A landscape with many valleys, sampled at points; each row gives a point and its height.
From any point a ball rolls to the lowest of the 2 points nearest to it. It stops when none of these is lower. Distance is the straight distance between rows; heights are no part of it.
Q236 h=363: [-13 -15 -32   3   3  -5   8  13   3  16   7  -6  10  15  15  -3  10   7
 -11   2  26   9 -24 -11   1   8   0  12 -18  12  -6 -11  -2   7 -15 -24
  -8  18]
Q983 h=365: [  4  -4  10   6  -3   9 -18   1 -11 -19  -6  20   8  -9 -24  18  -2   8
  -9  20 -12   8   8 -13  -7   1  -1 -12  15  -1  -2 -11   1 -40  -1  -1
 -15 -11]
Q794 h=408: [ -1  32  12  -7   8  -2   1  13  31  11  10  16 -24   1 -20  20  -6 -15
  -5   1  14  13 -10   4 -14  -3  -8   5 -14  -9   3  -6  -5   5  11  17
  10  -4]
Q422 h=497: [  6  -9   1  11   0  -3  -9 -12 -20  -6   8   1   0   8   6  -3  -1   1
  -8  15 -12 -14  -9   0   1   0  10 -26  18   3  -5   2   7  -7   7   5
  -9  -3]
Q40 h=705: [  4  -5  34 -10  16  -4 -20 -13 -18   8   7  19 -13 -13  -9   3  -4  -8
 -20  32  10  16 -10 -16 -18 -21   5 -23   8  -7   3  -8  -7 -12  16  -9
 -16  -8]
Q564 h=509: [  5  11  16  -2 -12  -6 -15  -1  12   0   4  18  -4 -12  -7   5  -2 -13
 -13  10  14  -2   6  -6  -9 -20   8  -5   7   2  -1 -16  -1 -29  -1   1
   9  -6]
Q162 h=749: [ 13   5   6  10   9   7 -31  -9 -11  -4   7 -13 -20  -5  18  16  11   5
   4  21  -8  25  -5  -3 -13   4   1 -14   6 -24 -15  20  -8  14  24 -10
  -5   8]
Q666 h=285: [-13 -14  -1 -24 -13 -23  18   5   7  -1  -2  -7  11  13  12 -10   1 -15
  16  -9  13   0 -32  -7  -1 -10   4  22  -3  23   4 -22   2 -20 -27   8
   1   8]
Q3 h=307: [  6 -20   7   8   6  11   5   4 -11 -10 -14   2  13  -7  -8 -11   5   7
  16 -15 -13 -30  25   6  13   3   1   5  25  12 -20   9  18 -14  -7  -3
  -6 -10]
Q659 h=243: [-13  -8   1   6  -2 -13  12   8  16  12  17   7  -2  14   5 -11  12   3
 -24  15  24  -5 -23 -20   3 -20   6  17 -20  27   3 -27  10  -4 -14 -21
   2 -10]
Q632 h=516: [ -3 -17  -9  13  -4   1   9   5 -23 -10  -2   0  11  16  -9   4  -1  18
   2   3 -17 -26 -12  12  -9   4  -3 -29  20   1  -6  -3  19 -22 -13   7
 -15  -6]
Q765 h=548: [ 20  -5   7   5  11   8 -12   0  -7  -3   4  -8   2  -4  11  -9   1   3
 -12  -7   3  -4  25  -2   8  -6  -2   3   8   3 -13  16  -8  14  18 -19
   9  -6]
Q631 h=244: [-12 -18   2 -16  -3 -23  17  -1   2   4  10 -10   4  18  23 -22   1  -5
   6   2  16   1 -32 -16  12 -17  10  23   0  25   5 -19   9  -4 -13   0
  12   2]
Q716 h=399: [-15  12   5 -13 -15   2   3  13  15 -11  -1  17  16 -13 -20  -6   0   3
   1 -23   3   3  17  -4   9   3  -9  24   2  19   7  -9   5 -33 -17   4
  12   3]
Q960 h=360: [ -7 -19   4  10 -13  -9   3  10  -5   1   1  -4  22  24  18 -22   0   7
 -21   8   0 -24   2   4   1 -14  -2  -4  12  17  -4   0   4  -7  -8 -18
   4  -5]
Q601 h=217: [-12  -5   3  -1  -9  15  25   3  -4   1  -2  15  15  -2 -21   2  -1   7
  11 -28  -8 -23  24   7  16  -1   2   7  15   4  12   5  20  -7 -15  11
   5   1]
Q419 h=380: [ -1  22   7  -9  12  -4 -19 -23  -3 -10  -6 -11 -19 -16   0 -16  -2  -4
  28 -10 -22   1  19  13  13   6  16   6  -8 -22  11   4  -4  22  13  10
  -3  -7]
Q817 h=439: [ -5   5  31   2  -1 -12  -9  -7   7  16  16  29 -13   2 -15   7  -3  -3
 -21  14   9 -10  -8  -4 -11 -22   2 -20  15  10   9 -22  18 -15   5  11
   5 -12]
Q974 h=476: [-23   5 -19  -5   0  -1  25   1  14   9  -6   1  -7   6  -6  -6 -10  -2
   9   2  -2   8 -22   5  -1  14  -9   3 -17 -15  23  12  -8  39  -5  20
   9   5]
Q224 h=134: [ -7   6  -3  -4  12 -16   4 -16  16   0  10   0 -26   6   5   9   3 -10
   4   4   7   0 -23  -6   4  -9  16   4 -15  -8  13  -6   1  17   5  30
   3   0]
Q948 h=323: [ -9 -12 -21  -1  -4 -14   1  16   5   5  -4  -7  20  20  11  -5  11   6
  -6   6  20   1 -14  -5   3   3  -1   7  -8  13   3 -14  -2 -11 -24  -9
  -5   6]
Q463 h=251: [ -8  -9  10  -6 -19 -12  -3  17  17  -4   5   1  19   5   7 -13   4  -3
 -17   5  14  -4  -5 -18   1 -21   0  15  -2  20   3 -17  -5 -13  -8 -13
  12  -4]
Q803 h=436: [ -8  17  -8  -6   7   2   7  11  29   9  13  11 -21   3  -7  11  -3 -14
  -4   4  11  16 -20  -4  -5   1  -9   7 -22 -14  12  -1  -7  28   2  15
  13  -3]
Q322 h=730: [ 11   6  32  -9  16 -10 -23 -16 -12   6  11  15 -27 -16  -2   9   3 -19
  -7  35  10  18 -16  -9 -13 -18  12 -19   2 -10   5  -5   5   1  14  11
  -7  -8]
Q111 h=240: [ 17   7  11  10  10   6 -11  -2  -1 -19  -7   5  -2 -14 -12   9  -2  -3
   5   9 -16   3  30  -7  -4   9  10   6  16  -4 -13  -1   4 -20   7   1
 -13 -13]
Q64 h=666: [ 13  27  14  -5  14   8 -14  12  20   0   4   6 -16 -16  -3  17   0 -14
   5   5  10  33  25  -5  -6  -3   5  15   1 -10  -6   3 -15   2  18  -4
   8 -10]
Q671 h=487: [-10  -1  -3  -7   4  19  20 -15 -10   3 -19 -18   3  -9  -2  -7  -6   1
  21  -7 -23  -6  16  31  12  18   5  10  -5  -9  -9  21  -5  22   5   7
   4   1]
Q636 h=318: [-15  17   5 -14   0  -1  -2 -20   2  -5  -6 -12 -24 -18   7 -11  -8  -8
  25 -13 -17  13   5  13  11   0  14  12 -13 -23  17  10  -5  28  14  20
  12   2]
Q67 h=247: [ -2  -8 -18 -12 -10  15  17   9 -10  16 -15 -15  26   5   0  -5   2   5
   1 -19   2   2  -9   3   3  11 -18   7 -12  12  -2  15 -10  12  -9 -10
   2  16]
Q667 h=403: [  3   0   4  11   9   3  -5 -19 -27 -11  -8 -14  -3   1   7  -6  -3   6
  19  -7 -26 -21   4  24   3  14   2 -19   4  -9 -11  15   7   0  13   2
 -15  -3]
Q847 h=728: [  8  -3  17   3   2  -4 -15   0  -4   6   6  18  -6  -7 -11  12   0  -5
 -21  31  13  16  -6 -14 -18 -16  -1 -12   4   3  -2 -14  -7 -11   9 -11
 -13  -7]
Q325 h=751: [ 11  21  22  -1  13 -18 -29 -24   0  -2   9  10 -29 -14   4  11   4 -19
   2  20   2   6 -12  -2  -8 -17  13 -11  -1 -16   9  -5   6  11  12  18
  -7 -11]
Q278 h=772: [  9  -4  -1  12   9   6 -22  -5 -12  -6   6 -16 -12   3  23  27  12   2
  -4  26  -2  16 -10  -9 -18  24  -6 -20   0 -22 -19   9  -8   5  13 -12
  -6  21]
Q918 h=426: [  2   6  -9  -2  -2  -6   2  -5   8  -9  -3  -6  -2   0   3   5 -10  -9
  14   3   1  -2   1   6   4   1  14 -10   1   0   6  -7 -10 -11  -8  10
  -1   4]
Q156 h=364: [-12   8  -7 -16  -7  -3  27   7  11 -10 -17   6  11 -12 -11  -1  -8  -5
  24 -19 -10   3   6  13   4   5   6   8   7   1  11  -6  -6 -21 -33  16
   6  10]
Q782 h=445: [  0 -11  -9  13 -11  -5  -6  14   2  18   7   4   8  18   5 -12   6  17
 -39   5  17 -10  -6  -9  -6 -12 -16   4  -5  19   1  -8  -2  16   3 -23
  -6  -1]
Q473 h=471: [ -4  -1 -19  13  -5   3  18  10  -7 -18 -15   3  13  -4 -12  13  -7   8
  17   0 -16   3   9  17  -2  25  -6  -9   7 -11   1   3   4 -22 -19   7
  -6  -2]
Q467 h=432: [  7 -12 -19  14 -12   8   1  24 -14   8 -14  -6  22  12   6  -8  12  24
 -28 -16   2 -17   3   8  -6  10 -25  -2 -14   7 -13   8   9   0 -11 -28
  -6   1]
Q287 h=289: [-11  20  -5  -1  -8   5  11  20  18   5  -1  29   6  -8 -24   4 -11   4
  -3 -26   0  -3  14  -1   2  13 -13  12  -5  -6  15 -11   9 -10 -13  12
   8   1]
Q169 h=768: [ 20  19  12  -3  -3   6  -6  22  20   9   9  14 -19  -7 -13  19   3   2
  -9   9  21  28   8  -6 -12  -1 -12   7  -8  -7  -8  -8 -18   8  18 -16
  -5  -6]
Q213 h=199: [-12   6  -3   7  10 -18  -8 -26   5  -2   2  -2 -30  -4  11   1   7  -5
   8   5   0   6 -15   4   5  -6  13  -5  -7 -14  15   4  -1  20  15  29
  -4   3]
Q639 h=465: [  9   0   7  13  -1   2  -3 -10 -13 -12   7   3   1  -4  -3  -5  -4   2
   7   1 -22 -21  11   7   5  -1  12 -20  19   2  -5   0  10  -9   3   6
  -6  -8]
Q756 h=367: [ -3   3  -8 -11 -14   1  -1  12   9 -21 -10   5  20 -15 -14 -12   4   3
   4 -14  10  14  20  -4   7  11  -6  29  -3  13   3  -1  -7 -30 -19  -1
   9   5]
Q249 h=748: [ 16   7   7   4  -4   3 -11  12   7   6   4  15  -8  -4 -15  17  -3   5
 -16  22  14  26   4 -11 -16  -3  -9  -8  -2  -8  -3 -11 -12  -1  13 -12
 -12  -9]
Q50 h=259: [  1   2  -6   7   3  -4  -6 -17   1  -3   7  -9 -17   2   5   1   1  -2
  11  -4  -5   4  -2   6   2  -3   3  -9   0  -9  11  12  -3  20  15  17
   2   3]
Q825 h=539: [  2 -16   2  17  -9   7  -6   6 -19 -11  -4  10  16  11  -9   1   4  14
 -14  11 -13 -20  -5   0  -4  -4  -6 -19  25   5 -10  -4  11 -32  -5  -6
 -10  -6]
Q23 h=724: [  9   9  -5   4   9   6 -23 -13   3  -8   9 -12 -22  -9  17  12   0  -6
  21  14  -8  23   3   4  -1  10   7  -7   0 -27  -4  13 -14  10  21   1
   0   5]
Q990 h=283: [  1   3 -18   2   4  10  10  10   9  -5 -14 -11  13  -7  -5   6  -4  -6
  15  -2   2  21  12  -1   1  15  -1  16 -11  -9  -4   9 -16   2  -3  -1
   7   1]
Q861 h=336: [-11  11 -15 -12 -16   0  27  23  15   4 -16  14  13 -11 -19  -1 -10  -9
  11 -21  -8   6  -3   4   1  11  -8  16 -12  -1  17  -2  -9 -10 -23  10
   5  11]
Q993 h=346: [  1  -9   3   5   2   7   5   1  -2 -14 -15   7  11 -15  -7   1  -3   1
  24  -8 -16 -14  38   3   7   8   7   6  20   2 -10   9  17 -19  -5   7
 -10  -3]
Q596 h=200: [-16  -5 -11 -10   9 -21  16 -13  12   1   1 -10 -21   0   7   8  -6  -9
  19   3   8   8 -27  -3   2   1  11  13 -22 -11  14   5  -7  20  -2  19
   5  12]
Q275 h=431: [  6   9   5  -1   4   2  -4 -18 -11  -5   1   4  -2  -8   1 -13  -5  -1
  18 -16 -24 -19  14  13  16  -1  11  -7  10   0   4   5  10   1   2   9
   0  -7]
Q698 h=230: [ 11   9  -3  -1   9  14   1   1  11  -5 -13 -13  -5 -12   1   4  -7  -4
  20  -4  -4  20  28  -4   5  10   4  15   2  -9  -3  12 -14   7  12   0
   8   0]
Q76 h=315: [  0 -16  -6   5  -6  -5  -2  -3  -8  -1  -2 -14  12  17  16 -11   2   3
 -10   3   8 -14  -4   4   2  -6   7 -11   7  13  -2   5  -3  -2  -7  -8
   3   6]
Q347 h=699: [ 13  19   2  -4  13   4 -16  -7  11  -6   4  -7 -20 -18   5  13  -1 -10
  25  15   2  30  15  -4  -3  -3  12   4   0 -21  -5   9 -16   7  16   3
   4  -6]
Q780 h=466: [ -1  -8 -14   2   6 -20   0 -15  -1  -8  -1 -20  -2  13  23   4  -1  -9
  17   8  11  -3  -9   4   9   6  17  -9  -1  -5  -7  -3 -10  -7  -7   4
  -6  13]
Q153 h=505: [ 14 -12   1   8   3   6  -8   0  -9   0   3 -17  12   9  22  -2   6  11
 -21   2   7 -12   6   0  -2  -4 -12  -7   3   5 -15  16   0   7  12 -30
  13   3]
Q920 h=311: [ -8   4   3   8   0   2  -8 -21 -10   0   0  -3 -19  -7  -1 -13   6   5
   2 -19 -14  -4   2   8  14  -2  -1  -7   1  -9  14  20   2  35  21  17
   3  -2]
Q607 h=634: [ 17  18  15 -15   7   6 -15   5  16  -2  11   5 -10  -9   1   0   5 -10
   1 -10  13  17  12 -11   4 -12   4  10   1  -3  -8   3 -14  10  23  -3
  19  -2]
Q800 h=496: [ -7 -11 -11   4   4  -9   0  -9 -16  -2   0 -27   3  15  31   8  10   3
   7  -2   9  -6 -11  11  -4  25   6 -14  -6  -2 -12   4  -3   0  -7  -5
  -6  16]
Q784 h=390: [ -2   0   9   2   8   5   2  -9 -11 -11  -4   5   3 -12  -6  -5  -8  -1
  30 -15 -21 -26  31  15  17   4  13   6  21  -4  -1  -4  24  -4  -8   8
 -12  -9]
Q936 h=317: [ -9  16  -8  -7 -14   3  19  27  24  10 -14  28  16 -16 -26  -6 -15  -7
   4 -21  -4  12   5  -1   7  16 -16  26 -24  -2  13  -3   0  -4 -13   6
   6   0]
Q239 h=562: [  3 -12  16   9  17  -4 -29 -24 -32   3   6   0  -9   5  14  -6  10  12
 -25  30 -11 -14 -23 -10  -4  -6  -3 -25  12 -10 -12   7  10   4  18 -11
 -15   0]
Q532 h=415: [ -3  -6  -4   0 -21   1   1  27   8  14   3  12  14  19  -7 -15  -2  14
 -27 -15  12 -12  -5  -9   3 -10 -17   5 -12  20  12 -11  -4   9  -4  -9
   0  -2]
Q476 h=529: [  5  -9  10  16  11   2 -16 -18 -35  -6   0  -4   0  11   8  -5   1   6
 -11  12 -23 -26 -21   3  -2  -2  -6 -30   9  -8 -15  12  15   3  19   1
 -13  -7]
Q885 h=379: [ -1  23  12  -2  11  -5  -7  -2  23   9  11  17 -25   1 -20  28  -7 -17
  -8   8   9   4 -13   0 -18  -9   2  -5 -10  -3  10 -15  16  -6  -4  20
   5  -9]
Q59 h=264: [  1 -12   7   0 -10  10   8   3  -6   1  -5   4  19  -3 -15 -10   3   8
   5 -28  -9 -25  30   3  17  -1   2   8  18  17  -4   7  16 -10 -10  -4
   6  -4]
Q656 h=169: [ -1  -8   4   7 -14 -16 -12  15  17  -1  12   6   4   4   1   1   4  -6
 -20  22  28   0  -2 -13  -9 -18   5   8  -5   9  -2 -22  -7 -12 -10 -16
   6   0]
Q635 h=467: [ 16  -9  -5  12  -4  13  -9  16  -8   4  -4 -15  16   9  15   4   5  21
 -33  -6   9  -8   4  -3 -11   7 -24  -1 -10   0 -20   8   2   7  -1 -36
   2   4]
Q541 h=319: [ -7  -1  20   0   9 -15   4 -14  16  14  16  15 -22   6   2   3   7 -13
 -17  26  13 -13 -19 -10  -6 -18  14  -1  -3  17   5 -22  26 -13 -12   6
   7 -15]
Q364 h=410: [  3   7  -6  10  -3  12   1   9  -4 -15  -6  13   8 -11 -27  19  -9   6
   1   9 -19   7  11  -5  -9  14  -4  -4  14 -10   3  -6   2 -26  -4   9
  -9  -9]
Q294 h=506: [-13  -2  -6  -5  -4  17  20 -17  -8   5 -14 -27   5  -2   8   1   1  -3
  18  -4 -10   7   0  27   4  23  -4   1 -13 -14   0  21 -10  24  -3   3
   8  14]
Q18 h=298: [  4  -2   4 -16  -7   6  13  -4  -7  -1 -17  -7  19 -12   1 -13  -6  -8
  23 -23  -7  -6  19   5  15   3   9  17   8  16  -4   3  -4 -12 -11   1
   5   9]
Q951 h=460: [-16   7 -19   3   5   1  16   7  22   6   3   9 -22   6  -5   3 -13  -3
   5  20   4  18 -19  -2  -7  14  -9   0 -22 -26  13   6  -7  31  -5  20
   0  -1]
Q429 h=392: [ -6  13  -3 -14  -4  -8  14  -1  20  -9 -11  -3  -4  -7  -2   2 -17 -15
  22 -15  -9  -2   0   9   2  -3  14   5   0  -4  13  -4  -4 -21 -16  16
   6   6]
Q833 h=207: [  5 -11  -7  -7  -1  17  12  -4 -12   8 -13 -17  22   9  -2 -11   1  10
   1 -25  -6 -12  11   8   8   1 -10   6  -1  14 -10  19  -3  10  -2  -9
   8   9]
Q262 h=190: [-13 -16   0  -7   4 -13  11   0   9   8  16  -2   0  12  15 -16  11   2
 -10  12  21  -1 -28 -25   9 -18  15  23 -10  23   1 -19  10   6  -4 -14
  13  -2]
Q381 h=490: [-21   6 -16  -5  -9  11  26  -9   0   4 -14 -11  -1  -2  -3 -10  -6   2
  13  -8  -6   6  -8  14   2  14  -3   1 -12 -10  17  19 -11  36  -1  17
  10  12]
Q440 h=530: [-10 -12 -28   7  14 -10  14  -4   3  12   9  -8  -7  25  16  -3  18  10
  -4   7  16   5 -24 -14  12  14  -1   2 -13   8   7 -11   6  14  -8  -5
  -6  13]
Q488 h=359: [ -8   1   1  10   4   1 -10 -23 -23 -10  -2 -10 -14  -5   0  -8   5  12
  13 -15 -29 -13   5  23  10   6  -2 -16   0 -17   3  14   7  26  19  14
 -10  -6]
Q366 h=611: [ 20  -3  14  10  11  11 -14  -8 -18   0   1   4  -7  -3  -1   0   2  17
 -21   6 -15  -3   8  -3   0 -11  -8 -18  19   1 -12  12   9  14  29  -3
  -3 -12]
Q934 h=254: [  2 -12  -5   7  -7 -10 -11   6   8  -4   3  -2  11   5  14  -3   3  -8
 -12  19  15  -2  -4  -4  -4  -7  11  -5   5  11  -3  -7  -7 -13  -9 -10
   3  -1]
Q836 h=478: [  1 -14 -15   8   2  -2  -3  -5   0  12  11  -4  -1  19  11   0  11  17
 -25  13  16  -4 -12  -8  -6  -2  -9  -9  -4   8  -1  -2   1  18   1 -10
  -5   3]
Q41 h=153: [ 17  11   5   6  13   9  -4  -1   7  -9  -1   1  -8 -12   2   0  -6  -8
   8  -1  -5   7  29  -2   2   1  10   7   7   0  -7   4  -3  -5  12   4
   1  -8]
Q268 h=260: [-14   6  -1 -18   6 -10  10 -20  12  -8  -2 -12 -22  -9  11  -1  -9 -13
  25  -4  -8   7 -15  16   7  -2  17  10 -19 -19  18   6  -7  23   5  28
   3  11]
Q317 h=584: [ 15  -5   1  15   1  13  -2   3  -8   0   7   5   3   7 -11  -2  -1  15
 -21  -2 -11 -10  10   0  -4  -5 -13 -19   9   8  -3   5   5   6  13  -5
   3 -15]
Q465 h=393: [  6  13  -3  -4   9   1  -9 -17   1 -10  -5 -15  -8 -11  13  -2  -8 -15
  30  -5 -14   5  14  12   9   6  17   3  -3 -14   4   2 -12   5   7   3
  -3   4]
Q628 h=344: [ 12   8   5 -11   4   5  -1 -16  -8 -11 -15 -16  11 -12  14 -16  -5 -13
  32 -16 -14  -3  19  11  19   7  13  14  -3   3  -7   4 -12  -6   0   0
  -2   6]
Q493 h=297: [ -7 -14   4 -15 -20 -12   4  17  11  12   5  -4  24   5  16 -20  -3  -2
 -10  -7  14  -1 -13 -18  -1 -19  -7  23  -7  30   4 -13   0   1  -5 -19
  11   4]
Q973 h=507: [ -9 -13 -19   9  13  -9   8 -14  -8   8  10  -2 -10  20   6  -2  13  13
 -13  10  10  -7 -18 -10   5   3   1  -9  -3  16   8  -5   8  11  -1   9
  -6   2]
Q577 h=326: [  4   1 -11 -13  -6   1   4  14  10 -10 -12  -7  19 -11   0  -2  -6  -8
  14 -18   7  14   9  -7   4   5  -3  22  -5   3  -4   0 -17 -15  -9  -6
   9   9]
Q726 h=284: [-11  -2  19   3   6 -16   8  -3  14  15  18  12 -14  12  -2  -5  12  -9
 -28  15  21  -9 -19 -19   1 -22  11  14 -14  20   4 -28  17  -7  -7  -5
  10 -11]
Q402 h=594: [ 26  10  20  -3  15   6 -17   0   1   1  13   1 -11 -15  11  -9   9   1
 -10  -4   9  16  24 -11   9 -11  -3   9   7  -2 -13  11 -12  19  32 -17
   7  -3]
Q736 h=428: [-18   4 -10   1 -22  -9   3  16   7  -7   1  24  12  -1 -17  -3   1  11
   0 -15   3   2   6   7   6   1 -11   5   0   7  13 -10   6 -37 -29  12
   6   1]
Q388 h=788: [ 11  17  -6  -2   5   6  -7  16  22   9  13   4 -21  -1  -4  10   4  -2
  -2   6  13  35  -2  -6  -6  -1 -14   5  -8 -18  -6   6 -24  25  14  -7
   5   2]
Q260 h=401: [  2 -21  -5  13 -10   2   3  17 -14   1  -7 -16  24  19  13 -11  12  16
 -25  -6   6 -23   0   5  -7  -4 -16  -6   4  12 -11   8  10  -5 -11 -25
   4  -1]
Q459 h=256: [  8 -15   4  -9  -6  10   8  -3 -19   1 -19 -15  21   3   8 -18   7  -3
  18 -23  -6 -16  10  13  14   2  -1  10  10  17 -12  11  -3 -11 -10  -7
  -2   7]
Q957 h=794: [  9 -13   3   9   8  -1 -23  -2 -18  -2  10 -16  -3  -1  29  19  16   5
 -15  29   7  -1 -10 -12 -22  14   7 -19   1 -12 -26   5   6  -8   7 -29
 -12  20]
Q383 h=389: [ -7 -14 -25  -7  -7  -5  -3  29   8  12  -2 -13  18   6  13  -7   8   1
  -5  -8  20  15 -19 -13  -4   9  -5  20 -19   7  -8  -6 -12   4 -17 -29
  -3  24]
Q57 h=255: [-16   8  -7  -5  -7  15  27  11   6  12  -6  19  19  -5 -29   0  -8   7
   7 -28  -9 -10  16   5   8   4  -8   6   4  -1  15   1  13   7 -13  12
   7  -2]
Q189 h=494: [ -9  -7 -15  11  -6   3  21   1 -18  -9  -6   1  10  13 -16  15  -8  14
  12  -3 -19 -14  -1  20  -8  17   0 -23  18 -12   3  -1   9 -13 -12  12
 -16  -1]
Q908 h=472: [ -5  -2  28   2 -12  -9 -11   5   8  10  11  19  -4  -4  -5  -2   3  -5
 -33  21  15  -9   5  -7 -15 -22  -5  -8  12  13   4 -19   4 -20   4  -7
   6 -16]
Q991 h=409: [  1  21  17   2   3   0  -8  -9   9  10  13  21 -17  -1 -14  19  -3  -4
  -7   3  -2  -4  -7   1  -5 -15   3 -18  10  -5  11 -14  17  -9   7  24
   3  -9]
Q83 h=347: [ -4  -4  -5 -31  -9 -13  14   1   4  -1  -6 -20  11 -11   7   4 -11 -21
  29 -15   7  12 -21 -11   1  -6   5  22  -5   3  -3  -2 -12  -2 -10   6
   7  15]
Q555 h=468: [  1  -9   0  -3  -2   4   4 -12 -25  -3  -8 -32   8   6  29   3  14   0
  17 -11  -3 -15  -4  30  -3  22  -1 -11 -14 -10 -17  18  -7   3  -7  -1
  -7  23]
Q302 h=464: [ -7   8   3  -9   3   8  13 -16  -8  -2 -14  -9  -4 -11  -1 -11  -7  -2
  29 -16 -23 -10  24  20  14   8  17  10   2  -8   2  10   8  13   8  11
  -2  -2]
Q733 h=327: [  1  11  -6   7 -12   7   9  20   7   9   8  19   7   6 -23   2  -8  12
 -16 -14   2  -6  12  -6   2   3 -13  -1   4   3  10 -12   2  -4   0   4
   0  -9]
Q12 h=314: [ -9  -5  -4 -30  -7 -16  25   1   8   1 -10 -10   7   1   2   2 -10 -19
  29 -14   7   4 -28   0   0 -10   5  21  -4  13  12  -9  -3 -15 -25  16
   4  14]
Q179 h=803: [  2   2 -14   7   5   5  -4   2  15   1  11  -6 -20   1   8   9   0  -4
   5  11   7  25  -7  -1  -6   4  -5  -4  -7 -15   2  11 -18  27   9   3
   7  11]
Q634 h=309: [ 15   5  18   7   1  12 -11  -2  -8  -7  -1  15   1 -12 -19  11  -6   0
  -5  14 -17   2  15  -8  -4  -6   4 -13  20  -2  -9  -3   7 -26  14   1
  -8 -14]
Q828 h=349: [ -7   5   9  -1   6 -10   1  -9  19  11  12  20 -23   5 -18  19   5 -15
 -18  18  17  -1 -19 -11 -18  -7   7  -3 -14   8   9 -28  20 -14 -13  10
  -2 -16]
Q223 h=444: [  0   8 -10   7  -4   3  11   2   2 -12  -8  -4  -1  -6  -9  14 -14  -2
  12   1 -16   4  11   5  -3  12   6 -10   9  -9   4   3  -1 -12  -4  11
  -8  -6]
Q135 h=563: [ 10  -8  -6  18  -5   7  -7  11 -10  -5  -1   3   9  10 -19  12  -3  14
 -18   6  -9  -7  -2  -4  -8   1 -13 -14  11   1  -4   0   8 -10   3  -5
  -9 -10]
Q972 h=642: [ 28   5  26   5  16   9 -22 -17 -23  -6   3  11  -9 -12  -5   0   5   7
 -16  15 -15  10   5 -10   1 -11 -11 -11  18 -10 -15  17   0   9  29 -10
 -14 -15]
Q452 h=361: [  2   5 -19   6  -2  13  15  15  -4   9  -2  12   4  13 -18  -1  -9  12
  -5 -16  -9  -6  10   3  -1   4 -16  -9  -4  -1  10   7   4  19   1   5
   0  -9]
Q489 h=388: [  6  -3 -19   2 -12  12   3  21  -1  15  -5   3  14  13 -14  -6  -2  14
 -24 -23   0 -11   5   1   0   5 -24   1  -8  12   4   5  -3  13  -5  -8
   0   1]
Q259 h=343: [ -7 -20  -8  -8 -13  -5  -5  21   7   6  12 -13  23   8  18 -12   2   4
 -15   2  19   9 -12 -15  -4 -10  -2  19  -6  19  -7 -10 -10   1  -5 -32
   8  14]
Q436 h=282: [ -2  -8 -20  -3 -12   0   8  15   0   3  -8  -7  26  16  -5  -5   0   2
  -3 -13   8   4  -2   4   1   5  -9   3  -7   9   6   2  -7  -6 -17  -9
   1  10]
Q911 h=437: [ -3   1   4   1   8   4  -6 -20 -20  -9  -5 -26  -3  -4  27  -5   8  -2
  23 -13 -12 -12   2  27   4  21   0 -12 -12 -12 -11  20  -1  11  10  -4
 -12   8]
Q899 h=676: [ 16   3  37  -5  15   0 -24 -12 -25   5   5  18 -13 -14  -8  -2   0  -2
 -22  28  -7   6   1 -13  -9 -20  -1 -20  21  -8  -4   6  -2  -2  21 -10
 -10 -15]

Where does a ball stop that starts at each point below?
Q239 => Q601
Q555 => Q224
Q294 => Q601
Q23 => Q656
Q476 => Q601

Call two points neighbours if one is among the 2 nearest of the other. Go from one point of each pair to the other, from neighbour to neighbour, staying as low as possible. Name the highest point that can't be avoided.
Q41, Q262 => Q83
Q833, Q656 => Q383
Q656, Q41 => Q800
Q224, Q833 => Q465
Q601, Q262 => Q736
